Each scene shows the same named points in several views. A view is turned or mirrored, and shifted as a whole, has a little noise and may leave points out.

Scene 1
View 1
(201): 5 2 0 1 -6 -9 8 -7 1 -3 9 -5 3 1 -2 2 -5 4 -3 7 1 0 -3 2 -10 -5 -6 4 5 7
 -2 7 -9 -2 2 -2 20 8 -8 -4 11 -1 -3 -10 -5 4 1 -2 -4 3 -12 -11 -12
(139): 3 0 3 4 -6 -5 14 -7 -2 -4 -4 -3 3 -8 1 -7 3 4 5 5 -1 -3 -4 -2 -10 1 2 6
 6 13 -3 -2 -13 8 3 5 16 16 -11 8 9 9 0 -2 -4 11 1 -6 5 -5 -16 -10 -16
(24): 10 2 1 8 -8 -7 5 -5 5 1 6 -2 10 0 2 -3 -8 7 -4 8 0 -1 -5 -1 -11 -1 -4 3
 0 9 -11 5 -10 -9 4 -2 22 9 -9 0 7 0 -10 -5 -2 7 -4 -7 -4 -2 -14 -8 -14
(111): 3 -1 0 3 -3 -7 12 -10 -4 -1 -1 -5 3 -3 -1 -4 0 -1 5 4 -1 -3 -4 -1 -13 -5
 -4 6 5 8 -3 0 -6 6 0 3 12 16 -10 2 10 3 3 -5 0 5 -1 -3 5 -3 -15 -12 -7
(165): 6 8 4 -8 -4 -11 4 -9 7 -13 11 -12 3 3 -5 6 -4 10 -16 10 8 -4 -11 -1 3 -2
 -1 5 7 16 -4 7 -15 -1 10 -8 32 1 -8 7 16 1 4 -7 -8 12 3 -3 -6 11 -8 -11
 -12
(207): 2 3 6 -4 -4 -8 12 -1 5 -12 14 0 -2 -1 5 5 4 4 -9 18 8 -1 -7 3 -1 0 -1 2
 12 4 -8 8 -9 -1 -5 -15 22 -6 3 3 17 8 6 -6 -7 9 -3 -2 -15 7 -4 -3 -14
(134): -4 -4 -1 -6 -1 -9 15 -10 -7 -6 7 -5 -6 -4 -7 4 7 -3 6 7 0 -1 -1 4 -11
 -11 -7 6 11 3 5 5 -2 13 -5 -3 9 10 -5 -3 15 2 11 -12 -2 0 2 3 -1 4 -11
 -12 -7
(146): 9 5 9 3 -16 -8 9 4 9 -5 10 -1 3 -2 6 -3 -4 14 -7 10 2 6 -2 6 -9 -1 3 -2
 4 8 -7 9 -20 -5 5 -2 33 -4 -4 0 6 7 -15 -7 -13 12 4 -8 -12 1 -11 -9 -31
(234): 6 5 5 1 -4 -7 8 -4 7 -7 6 -5 4 0 3 2 -1 8 -10 12 7 -5 -9 -1 -1 1 -1 2 4
 12 -9 4 -13 -3 4 -8 24 1 -5 6 11 6 1 -2 -8 11 -3 -4 -8 1 -8 -5 -11
(205): 4 -1 9 8 -10 -2 17 3 4 -3 2 6 0 -9 12 -10 4 6 3 13 0 2 -2 4 -12 3 6 0 9
 5 -9 2 -15 4 -4 -3 19 3 0 4 7 15 -6 -2 -8 12 -2 -10 -7 -7 -12 -4 -25
(120): 5 -1 -4 2 1 -13 11 -10 -5 -1 -1 -7 5 6 -6 5 -3 -2 4 2 0 -7 -4 1 -13 -12
 -16 3 0 3 4 3 -2 0 -2 1 4 14 -14 -7 3 -6 7 -8 -3 -2 -1 5 3 -7 -15 -14 3
(13): 12 5 8 5 -1 -8 11 -5 5 -9 -14 -5 11 2 4 -4 0 12 -5 3 11 -13 -13 -4 2 6 2
 -1 -5 21 -6 -6 -24 -1 12 2 18 6 -14 15 -4 9 2 7 -14 16 1 -4 0 -14 -12
 -6 -7
(174): 0 -1 3 -4 -11 -10 15 -4 0 -4 9 -3 -6 -5 -2 -1 3 6 5 7 -3 7 3 8 -15 -9 -1
 2 9 5 5 7 -13 10 0 1 21 5 -6 -5 10 4 -3 -14 -9 5 8 -2 -3 4 -13 -16 -25
(57): 8 4 10 1 -8 -10 15 -2 6 -10 -6 -2 4 -3 4 -4 4 14 -3 7 8 -6 -8 2 -1 3 4
 -2 0 17 -2 -1 -27 4 9 2 22 1 -9 11 -1 13 0 2 -18 16 4 -4 -4 -9 -12 -8
 -19
(2): 5 1 6 4 -4 -10 14 1 4 -6 4 1 3 2 5 1 2 5 -2 11 5 -3 -5 3 -6 -3 -5 -1 4 4
 -4 5 -12 -5 -4 -7 16 -2 -3 -1 3 6 1 -4 -11 5 -2 -1 -11 -5 -8 -6 -11
(55): 4 3 4 -7 -5 -18 13 -4 2 -8 5 -7 -1 6 -6 9 0 8 -3 4 6 -1 -2 8 -7 -11 -9
 -2 2 6 11 8 -16 2 3 -1 19 -2 -9 -6 2 -1 3 -11 -17 4 9 7 -7 0 -9 -16 -14
View 2
(120): 12 -3 3 -3 17 -9 3 8 -3 -3 7 -10 -5 -2 3 1 4 -3 4 -6 2 -1 1 3 3 -1 -3 -6
 -8 -2 6 -5 5 13 -5 -3 -15 -15 7 1 9 -2 -4 5 0 7 -3 -19 -3 -5 3 -2 0
(174): 19 2 10 -3 3 -1 -6 14 7 5 0 -2 -2 -6 4 -2 3 11 9 -3 2 -5 1 15 14 16 7 -8
 6 4 5 -4 -1 0 1 -5 -4 -7 9 2 -11 -3 -12 -9 2 3 1 -8 -11 -19 -1 5 -13
(13): -4 -5 1 7 1 5 11 25 9 -11 4 -9 8 -16 -4 11 -10 24 -5 5 15 -2 10 -4 14 5
 4 0 -4 2 22 -23 19 5 8 -8 -11 -21 22 -8 8 1 3 -3 -9 4 2 0 -16 -2 1 7 -2
(134): 19 -2 5 -3 7 -4 -8 9 -5 -4 4 -10 -5 -4 2 1 10 3 7 -6 8 5 -4 13 4 4 -1 3
 0 1 2 -2 -5 5 -4 -3 -9 -10 11 3 -2 -2 -18 -6 4 8 -5 -18 -6 -12 1 5 -7
(146): 12 2 5 7 -10 6 6 20 16 3 -4 1 3 -12 4 7 -3 23 1 1 1 -5 12 9 15 25 8 -15
 7 7 10 -7 12 1 6 0 -1 -5 10 0 -17 0 -2 -6 -3 1 10 7 -13 -17 4 2 -14
(205): 6 -4 4 5 -8 3 -1 12 12 -1 3 2 5 -20 -4 6 4 19 1 0 7 1 8 14 8 24 9 -2 -4
 2 12 -19 11 1 4 2 0 -6 13 -4 -15 2 -11 -8 6 5 9 4 -9 -9 2 5 -18
(201): 15 -2 4 4 2 2 3 14 2 -2 0 -6 -3 -6 4 5 3 9 4 -3 5 -1 4 5 9 12 2 -9 2 6 7
 -1 5 7 0 0 -8 -8 9 4 -4 -1 -5 1 -3 1 4 -7 -7 -11 3 -3 -6
(234): 9 -4 -1 11 -9 9 7 20 3 -8 -2 -11 2 -11 2 14 1 20 -1 0 12 5 8 3 7 13 1 -5
 3 7 12 -6 10 5 4 -1 -6 -10 16 1 -8 1 -4 -4 -5 3 4 -2 -11 -10 5 3 -7
(165): 17 -2 1 9 -9 14 5 25 0 -9 -6 -15 -1 -3 8 14 -3 20 2 1 16 2 4 -1 14 8 -1
 -7 12 13 10 5 4 2 4 -5 -8 -12 17 5 -7 -4 -3 -4 -10 -2 2 -5 -15 -15 2 2
 -3
(139): 8 -7 6 2 4 2 -6 14 5 -5 7 -4 3 -14 -4 3 2 13 5 1 15 -3 -1 5 14 11 8 4 -6
 3 16 -20 6 3 2 -3 -7 -11 15 -3 0 1 -11 -5 -1 -3 3 -5 -9 -10 -2 2 -10
(24): 9 -6 0 9 -1 4 6 12 7 -2 4 -4 0 -12 2 9 2 11 2 -1 6 -3 7 2 8 16 4 -10 -2
 7 12 -8 13 10 2 3 -7 -6 8 2 -5 1 -1 4 -4 -7 10 1 -5 -8 4 -8 -6
(55): 15 6 6 -3 5 -4 8 21 5 1 -4 -8 -4 -1 8 2 -4 11 3 -3 -2 -2 7 8 12 6 0 -13
 8 0 4 3 4 2 0 -9 -9 -17 11 1 -3 -5 -1 -5 -3 14 -4 -13 -14 -15 2 9 -5
(207): 14 -2 -2 10 -17 10 4 16 0 -9 -6 -12 0 -11 3 16 5 19 -1 -2 9 12 8 11 1 17
 -4 -4 7 5 5 1 4 3 2 1 -4 -8 14 4 -17 0 -12 -8 1 11 2 -3 -10 -12 8 7 -10
(57): 0 -2 4 5 -4 4 6 24 10 -8 0 -6 8 -16 -3 9 -7 25 -3 4 12 0 9 3 14 11 7 -1
 -1 2 18 -21 14 0 8 -8 -6 -17 21 -6 -3 1 -3 -8 -4 8 1 0 -16 -8 1 11 -11
(111): 10 -6 5 1 8 -2 -6 10 1 -4 8 -6 -1 -10 -3 2 5 6 7 -3 13 -1 -2 5 8 7 4 2
 -7 1 11 -13 4 7 -1 -1 -10 -10 11 -1 3 0 -11 0 0 -3 3 -9 -5 -7 1 -1 -6
(2): 8 -1 1 6 -3 0 8 15 5 -3 -1 -7 1 -11 2 10 1 15 -2 -2 2 5 11 8 3 13 -1 -7
 -1 0 7 -7 10 6 1 -1 -6 -12 12 0 -9 0 -4 -3 1 13 2 -5 -10 -7 6 6 -8
View 3
(165): 0 -2 -2 -9 -10 6 -8 3 6 2 -9 -5 -18 13 7 -15 -13 2 -5 5 14 -8 3 -1 3 -4
 8 3 -3 -18 2 0 -13 2 4 -10 -9 -9 3 22 -5 0 22 -3 -9 -3 -3 -4 -4 0 9 -7
 11
(134): -8 1 5 3 9 -1 -12 -7 6 -1 -3 0 -15 -1 7 -6 -7 0 -11 13 5 -2 -4 0 10 -13
 -3 -5 0 -17 14 -2 1 5 -12 12 -4 -14 -2 22 -6 -1 8 -3 -16 1 9 14 3 3 -3
 5 -4
(146): 0 -2 -8 -12 -9 4 5 -9 8 4 0 -9 -6 8 10 4 -18 -3 0 11 17 -5 0 -7 -6 -11 5
 12 4 -4 8 -7 2 -4 0 -20 -16 -7 3 11 1 4 15 3 -9 -1 -8 5 1 1 12 -15 19
(207): 1 1 -2 -4 -4 0 6 0 5 3 -2 -12 -7 2 5 -8 -7 -1 -11 8 10 -4 -1 -4 -4 -2 -1
 4 -1 -19 15 4 -8 0 -3 -6 -12 -21 -2 30 -1 6 12 -3 -6 -2 -7 5 0 -4 6 -5
 12
(55): 2 7 1 -5 -11 1 -4 -4 2 -7 -8 2 -14 9 16 -2 -10 0 0 10 12 -5 -6 0 11 -14
 3 1 -3 -18 8 2 5 3 -12 -7 -5 -6 7 11 -4 2 9 -7 -22 3 5 6 0 7 3 -1 11
(174): -11 0 -2 -6 -2 0 -8 -15 10 -1 -1 -2 -11 4 11 1 -15 1 0 16 15 -4 0 -5 4
 -20 3 5 8 -7 10 -10 7 5 -10 -3 -10 -9 1 14 -4 -2 11 4 -15 -4 1 18 7 1 6
 -7 5
(24): 1 -5 -6 -6 6 8 -2 -5 2 8 1 -5 -10 7 6 4 -19 -7 -8 8 4 -5 -3 -3 1 -3 3 7
 -5 3 8 -8 -1 -6 7 -8 -10 -4 2 8 1 3 12 -1 -9 6 2 -3 -5 2 5 -9 6
(111): -6 -3 -1 2 10 4 -13 -11 4 2 0 1 -13 5 6 -2 -15 -3 -10 9 -2 -4 -4 -2 7 -5
 3 2 -5 -2 8 -8 1 2 1 5 -10 -5 -2 11 -2 -1 8 1 -17 2 7 9 6 3 -2 -1 -5
(139): -6 -3 -2 1 4 3 -12 -14 5 0 1 1 -11 9 5 -5 -17 0 -7 9 -2 -4 -1 -6 3 -2 7
 6 -2 1 5 -10 0 3 5 0 -16 -2 -4 11 0 -2 9 8 -15 -3 0 12 13 0 0 -4 -3
(2): 5 4 -2 -2 -2 0 5 -5 1 0 -1 -4 -6 4 8 -1 -11 -4 -9 8 3 -3 -6 -4 0 -3 2 6
 -5 -10 14 1 2 -2 -2 -7 -12 -12 -1 15 2 7 6 -4 -14 4 -2 5 2 0 2 -4 11
(201): -3 -3 -1 -5 3 5 -6 -2 5 3 -3 -3 -14 3 9 0 -14 -4 -6 10 8 -5 -3 -1 6 -11
 2 1 -2 -7 9 -5 0 -2 -3 -3 -6 -8 4 13 -3 1 13 -4 -13 5 5 2 -4 4 4 -4 6
(205): -3 -1 -7 -2 1 0 4 -16 6 3 6 -8 0 3 4 3 -15 -3 -8 11 4 -1 -3 -9 -9 -4 4
 12 2 0 13 -8 4 -2 3 -9 -21 -12 -5 15 4 4 7 9 -10 -4 -9 15 11 -4 5 -10 7
(57): 5 4 -6 -3 -16 1 -2 -11 3 -7 -3 1 -9 16 9 -8 -16 1 -1 5 1 -5 -3 -8 -3 3
 11 11 -6 -6 2 -2 0 2 6 -16 -21 -1 -1 9 4 2 8 8 -18 -6 -8 8 14 -2 4 -8
 11
(120): 1 3 3 4 10 3 -12 -3 -2 -2 -5 6 -16 2 10 0 -12 -6 -11 9 -5 -3 -9 3 16 -6
 -1 -4 -10 -8 10 -2 6 1 -6 7 0 -2 2 6 -4 1 5 -9 -22 11 14 3 -1 8 -6 6 -4
(234): 3 -1 -3 -5 -4 3 0 -1 3 3 -3 -7 -10 9 4 -7 -13 -3 -8 5 6 -5 -1 -5 -2 1 5
 6 -6 -11 8 0 -8 -1 6 -8 -13 -10 -1 20 0 4 13 0 -9 0 -5 -1 1 -2 5 -7 9
(13): 10 3 -5 0 -12 5 -4 -9 -2 -6 -4 5 -11 20 5 -10 -17 -2 -5 1 -9 -7 -5 -6 0
 13 14 11 -16 -3 -2 1 -4 1 15 -13 -21 4 -1 6 6 2 7 5 -19 -1 -7 -1 12 -1
 -1 -6 7
View 4
(134): 4 -19 -1 -1 1 -1 -8 -16 3 -6 -10 0 -1 -2 2 4 -2 -4 5 -13 -6 14 3 15 -6
 15 -2 -2 -2 11 -8 -7 0 5 0 0 -3 0 -10 1 -13 -1 10 -13 12 9 -1 -6 7 -5
 -2 12 1
(13): 5 -13 1 -10 14 -2 8 0 0 9 3 5 7 7 12 21 -10 2 9 6 -10 -5 0 -18 -3 -10
 -13 20 13 0 -3 -20 -2 -12 -10 -2 -2 19 -7 -2 6 11 -5 0 11 -3 8 7 10 2 9
 -1 8
(55): -2 -21 3 3 10 -4 -1 -11 4 6 -3 5 2 -4 2 4 6 0 14 -18 -2 11 9 14 -5 6 2 0
 7 4 2 -11 6 -2 1 -2 -10 8 -9 10 -3 1 1 -8 21 4 8 7 13 -3 17 6 7
(120): -1 -22 0 1 10 -3 -9 -7 13 -2 -11 4 3 -3 12 4 4 -11 11 -10 -7 14 -1 5 -3
 7 -3 2 -2 13 -19 -11 6 -12 -6 -4 -2 -8 -15 -1 -4 1 0 -8 14 2 7 2 8 -7
 -2 8 6
(207): 4 -14 0 -10 1 3 1 -10 1 -7 8 -1 -7 6 -2 -6 -8 7 3 -5 5 6 11 7 1 7 -8 -5
 15 13 9 -14 1 12 4 3 -3 11 -2 7 -5 7 15 -9 13 7 3 6 11 7 8 18 11
(24): 7 -18 -1 -7 15 4 0 -1 4 4 3 1 -3 8 8 -3 1 -4 12 0 7 2 1 3 -6 -5 -16 6 11
 11 -5 -10 11 1 5 -2 0 1 -14 8 3 22 1 -7 15 0 7 3 10 -2 0 9 3
(57): 4 -12 1 -10 11 -2 10 -7 -8 9 4 3 2 7 4 15 -7 6 10 -2 -4 -1 5 -4 -4 -6
 -11 15 13 -1 6 -15 1 1 -4 1 -3 23 -6 6 1 13 -1 -2 14 0 4 4 13 3 15 -1 5
(234): 8 -15 0 -9 8 4 1 -4 2 -1 8 2 -2 6 5 1 -6 3 7 -1 3 1 7 1 -4 0 -12 4 17 8
 5 -15 2 5 4 0 -3 10 -6 6 2 14 6 -8 13 4 6 6 11 3 6 13 10
(146): 5 -17 1 -8 13 3 8 -7 -8 9 7 1 -6 10 -3 -3 2 5 14 -4 13 1 8 12 -7 -4 -14
 4 15 4 12 -8 12 12 8 1 -3 15 -11 17 1 24 3 -4 20 0 4 3 13 1 13 5 2
(165): 15 -19 3 -3 7 6 -3 -7 6 2 12 3 2 -1 5 5 -3 4 7 -8 0 -1 12 4 -11 4 -5 5
 22 3 14 -11 -1 8 11 -3 -10 9 -4 4 5 10 8 -15 16 12 11 7 12 -2 9 18 10
(2): -2 -14 1 -8 8 -2 3 -7 1 0 1 1 -4 6 1 -3 -4 2 8 -4 4 8 6 4 1 2 -9 -1 7 12
 0 -14 6 1 -3 3 -1 8 -7 8 -3 8 5 -3 14 0 3 6 12 5 9 7 9
(201): 5 -19 0 -3 9 3 -4 -8 5 1 0 3 -2 2 5 -1 2 -2 11 -8 3 7 4 11 -7 3 -8 2 8 9
 -3 -8 7 3 5 -2 -3 1 -12 7 -2 12 4 -9 16 4 6 1 11 -4 3 11 4
(111): 7 -19 -1 -5 7 1 -4 -8 4 -1 -7 0 1 3 8 8 -3 -6 7 -4 -4 6 -2 5 -8 4 -11 8
 0 9 -12 -8 2 0 -1 -2 2 2 -13 -1 -5 11 3 -9 11 3 1 -5 7 -5 -6 8 -3
(205): 1 -12 -1 -13 7 -1 9 -9 -11 2 0 -4 -8 15 -3 1 -8 5 7 2 8 3 2 4 -2 -2 -20
 7 6 9 0 -11 6 11 -2 3 6 15 -11 11 -7 21 6 -1 12 -2 -4 -5 10 3 3 3 -2
(174): 4 -19 1 -1 7 0 0 -16 -7 4 -6 0 -4 3 -3 4 4 -1 12 -14 3 10 6 20 -10 8 -7
 3 1 5 1 -6 7 11 4 -1 -4 9 -12 12 -9 11 6 -9 18 4 0 -6 10 -6 6 4 -4
View 5
(2): -4 -3 4 -2 1 15 6 -3 -5 0 -2 -16 1 8 -3 -8 4 -5 -8 -6 -15 -14 3 -1 0 4 2
 -5 -5 -6 -4 3 -5 5 -3 9 4 2 6 10 -1 -7 -2 -8 5 9 0 1 -6 -9 -4 4 -13
(55): 8 -10 5 3 11 7 2 -7 -2 -3 1 -14 -4 4 -13 -4 11 -4 -12 7 -20 -14 -2 -1 -3
 -1 -7 -8 -10 -6 -11 12 -5 2 4 8 -3 -2 6 12 -12 -7 2 -10 7 11 2 11 -4
 -11 3 7 -11
(174): 2 -11 12 -1 5 15 3 -1 0 -8 -7 -24 -3 19 -16 -3 13 -2 -5 12 -15 -19 0 2
 -5 -2 0 -4 -6 -6 -12 10 -13 5 -1 13 2 -12 8 12 -6 0 -4 -3 9 7 8 7 3 -9
 -2 2 -7
(146): -6 -5 9 1 3 20 5 3 -6 -8 -10 -27 -9 15 -21 -11 7 -2 -6 -4 -13 -20 5 -5
 -7 -8 14 -6 -3 -8 -10 5 -11 0 5 11 -6 -1 11 7 3 -5 -2 -3 7 9 0 -8 -10 4
 -5 7 -16
(234): -5 2 -2 3 -3 15 11 -5 -10 -1 -3 -16 -1 4 -12 -10 6 -4 -8 -9 -13 -10 5 1
 3 -3 7 -4 -9 -8 -4 -2 -10 -1 -1 10 0 2 4 7 -1 -2 -1 -9 12 9 1 -5 -6 -3
 -11 3 -14
(139): -8 0 11 2 -5 10 3 -5 -9 3 -6 -18 5 13 -14 -3 13 5 -5 3 -7 -13 5 6 -3 1 2
 -4 -4 -10 -8 -6 -12 8 -11 7 5 -3 -1 3 -4 7 -5 -7 14 5 5 0 1 -3 -6 -8 2
(205): -12 -4 14 -2 -2 21 7 2 -8 -3 -12 -25 3 22 -10 -10 5 -2 -4 -5 -11 -21 5 1
 -4 4 10 -5 1 -6 -7 -2 -11 8 -10 12 8 -3 8 2 4 2 -9 -2 8 4 3 -8 -8 0 -6
 -3 -10
(165): 4 2 -8 8 -1 10 14 -10 -8 -6 -1 -14 -4 0 -23 -7 12 -7 -10 -3 -14 -7 3 1 5
 -11 5 -3 -16 -8 -8 1 -16 -6 7 10 -5 -1 2 10 -6 -2 2 -10 18 11 4 0 -1 -2
 -14 6 -18
(13): -9 5 7 10 -4 5 3 -12 -18 10 1 -10 1 -1 -16 -10 8 6 -15 -13 -10 -9 5 1 -3
 1 4 -9 -6 -13 -10 -13 -4 5 -7 0 2 18 -5 -6 -4 5 -1 -15 12 8 -5 -5 -15 1
 0 -2 -2
(120): 1 -4 3 -6 -2 3 -6 -5 -1 8 5 -12 8 1 4 3 12 5 -5 7 -12 -5 2 4 -2 5 -12 -5
 -9 -11 1 6 0 7 -3 5 -2 -5 -1 18 -10 -5 3 -12 7 10 1 12 12 -21 -2 -4 3
(111): -6 -1 8 -3 -6 8 0 -4 -5 4 -2 -18 7 11 -6 0 14 4 -3 6 -8 -10 4 7 -2 2 -3
 -3 -5 -9 -4 -2 -9 7 -8 8 2 -8 -1 10 -5 3 -2 -7 13 6 5 5 10 -12 -7 -8 2
(57): -7 -2 12 9 3 10 5 -9 -13 1 -5 -15 -3 8 -20 -10 9 1 -14 -7 -13 -16 2 0 -4
 1 5 -10 -4 -10 -14 -6 -9 6 -6 5 3 11 3 -5 -4 4 -4 -10 11 7 -1 -3 -18 3
 1 3 -7
(207): -2 -2 -5 -1 -1 20 17 -6 -6 -7 -5 -16 2 10 -5 -11 4 -15 -8 -10 -18 -13 2
 1 8 2 4 -1 -9 -3 -3 4 -14 0 -3 15 7 -4 10 10 -1 -5 -4 -6 11 8 5 0 -6 -7
 -14 6 -23
(134): 4 -8 3 -5 -1 9 7 -7 1 -2 -2 -14 8 13 -1 1 13 -5 -5 11 -15 -10 -1 8 4 5
 -10 -2 -11 -4 -5 7 -11 7 -8 13 9 -15 3 16 -10 0 -3 -8 13 6 11 14 12 -18
 -8 -4 -6
(24): -8 2 4 -3 -5 13 0 3 -8 3 -4 -23 0 7 -9 -5 7 4 -2 -4 -7 -11 8 -1 -6 -5 9
 -4 -4 -13 -1 2 -7 1 3 7 -8 -2 3 12 1 -5 1 -6 9 9 -2 -7 3 -5 -9 -1 -6
View 6
(57): -8 1 -7 14 8 6 3 3 -9 -5 20 8 -3 -6 7 0 3 -4 -1 -2 10 4 5 -12 10 7 10 6
 4 9 2 1 -7 5 -12 8 9 3 -6 0 1 11 7 1 -13 9 -25 8 13 5 -3 -11 17
(205): -9 -10 0 6 14 1 -7 6 -5 -10 8 13 -14 6 14 -3 1 -13 4 -4 5 -6 8 -7 3 14
 10 3 8 13 0 2 -11 3 -5 2 4 -12 -4 -1 -2 10 3 -6 -10 17 -19 -4 10 2 -1
 -8 16
(55): -7 7 -4 3 2 -4 -3 1 -7 2 10 -5 0 -13 9 -14 4 -5 2 4 -2 -3 3 -13 10 6 -3
 3 6 -8 -2 -4 2 -4 -11 6 5 2 -10 -12 -6 5 -4 1 -6 -2 -24 -1 7 -3 10 -2 2
(139): -11 -11 6 5 -2 -1 -3 3 -8 -6 14 15 -10 4 9 3 4 -6 2 2 9 -2 -2 -10 5 6 6
 16 7 10 8 6 -7 11 -14 0 8 4 -5 -12 6 6 2 -7 -9 7 -14 -9 11 5 -6 -11 8
(165): -2 8 -8 8 7 -3 -1 -5 -4 -2 6 3 -7 -6 4 -9 8 -4 2 -4 1 6 4 -2 20 15 -2 0
 5 -1 -12 -11 4 5 -25 0 -5 3 -5 -16 12 1 -4 -7 -3 0 -22 11 10 6 -2 -10
 12
(201): -3 0 1 1 -2 -6 -7 -1 -6 -3 3 3 -7 -5 10 -9 2 -12 2 0 -3 -4 3 -4 10 12 0
 4 7 -2 -4 -3 1 4 -11 1 2 -4 -11 -13 1 2 -6 -11 -5 2 -16 -3 7 3 4 -7 4
(207): -2 -2 -7 7 16 -1 -2 2 1 -2 -2 3 -13 3 7 -9 7 -5 0 -5 -1 -2 6 -5 12 21 1
 -13 5 2 -9 -12 -5 -1 -14 0 -1 -9 0 -8 4 2 -6 -3 2 7 -21 3 7 -3 -2 -4 16
(134): -9 -9 7 -3 0 -6 -6 3 -2 4 -2 4 -12 4 8 -8 7 0 3 5 -1 -9 -4 -11 3 9 -8 3
 8 -4 2 -2 -1 1 -12 -3 4 1 -3 -22 1 -2 -11 -2 3 -4 -16 -18 5 -6 3 0 -1
(111): -7 -10 9 2 -8 -6 -4 0 -7 -2 4 10 -10 2 8 0 4 -8 -1 3 1 -5 -2 -7 5 8 2 9
 7 2 5 2 -4 9 -10 -2 8 1 -7 -15 4 1 -5 -9 -4 1 -10 -12 7 3 -2 -8 3
(13): -4 -1 -3 16 -4 5 8 1 -8 -3 19 9 1 -9 2 9 1 -5 -13 -2 11 8 4 -10 13 5 14
 4 3 9 6 -1 -10 13 -12 8 14 7 -6 3 5 6 5 -2 -12 7 -19 12 10 13 -9 -15 14
(174): -12 -3 1 0 9 -4 -11 3 -8 -4 8 3 -10 -1 16 -14 4 -8 12 3 1 -8 1 -8 5 10
 -3 12 9 0 -2 3 2 -3 -11 0 -2 -3 -9 -16 -4 9 -3 -5 -7 5 -22 -11 10 -4 8
 -1 6
(120): -2 -6 10 0 -18 -10 -3 0 -7 4 0 1 -2 -9 7 -2 1 -10 -8 5 -5 -7 -2 -11 5 4
 -2 4 7 -9 7 -1 0 8 -5 3 13 3 -11 -14 -2 -4 -11 -6 -1 -7 -10 -11 3 1 3
 -4 -7
(146): -6 5 -8 8 16 -1 -9 0 -9 -12 12 5 -7 -6 15 -11 2 -18 8 -5 1 -3 12 -1 11
 17 8 5 8 6 -10 -1 -2 0 -11 4 -3 -9 -11 -1 -2 13 4 -11 -14 14 -24 7 12 4
 6 -10 16
(234): -3 -1 -4 7 8 -1 -2 0 -4 -4 5 8 -10 1 6 -4 5 -6 0 -4 3 1 5 -3 13 17 3 -3
 5 6 -6 -8 -5 6 -15 1 0 -3 -3 -8 7 4 -2 -7 -4 6 -19 4 9 4 -4 -9 14
(24): 0 -2 1 4 -3 -7 -6 -3 -9 -8 5 8 -7 -4 11 -2 0 -21 -1 -5 -2 -3 8 0 10 14 7
 4 8 5 -4 -2 -2 10 -9 1 3 -5 -12 -6 2 3 -2 -17 -10 8 -13 2 9 9 0 -12 7

Which points are out of place in each view (at most two, in the order of its rows)? Write none if all are in place.
view 1 -> none
view 2 -> (57)
view 3 -> (174)
view 4 -> (13)
view 5 -> none
view 6 -> (139), (234)
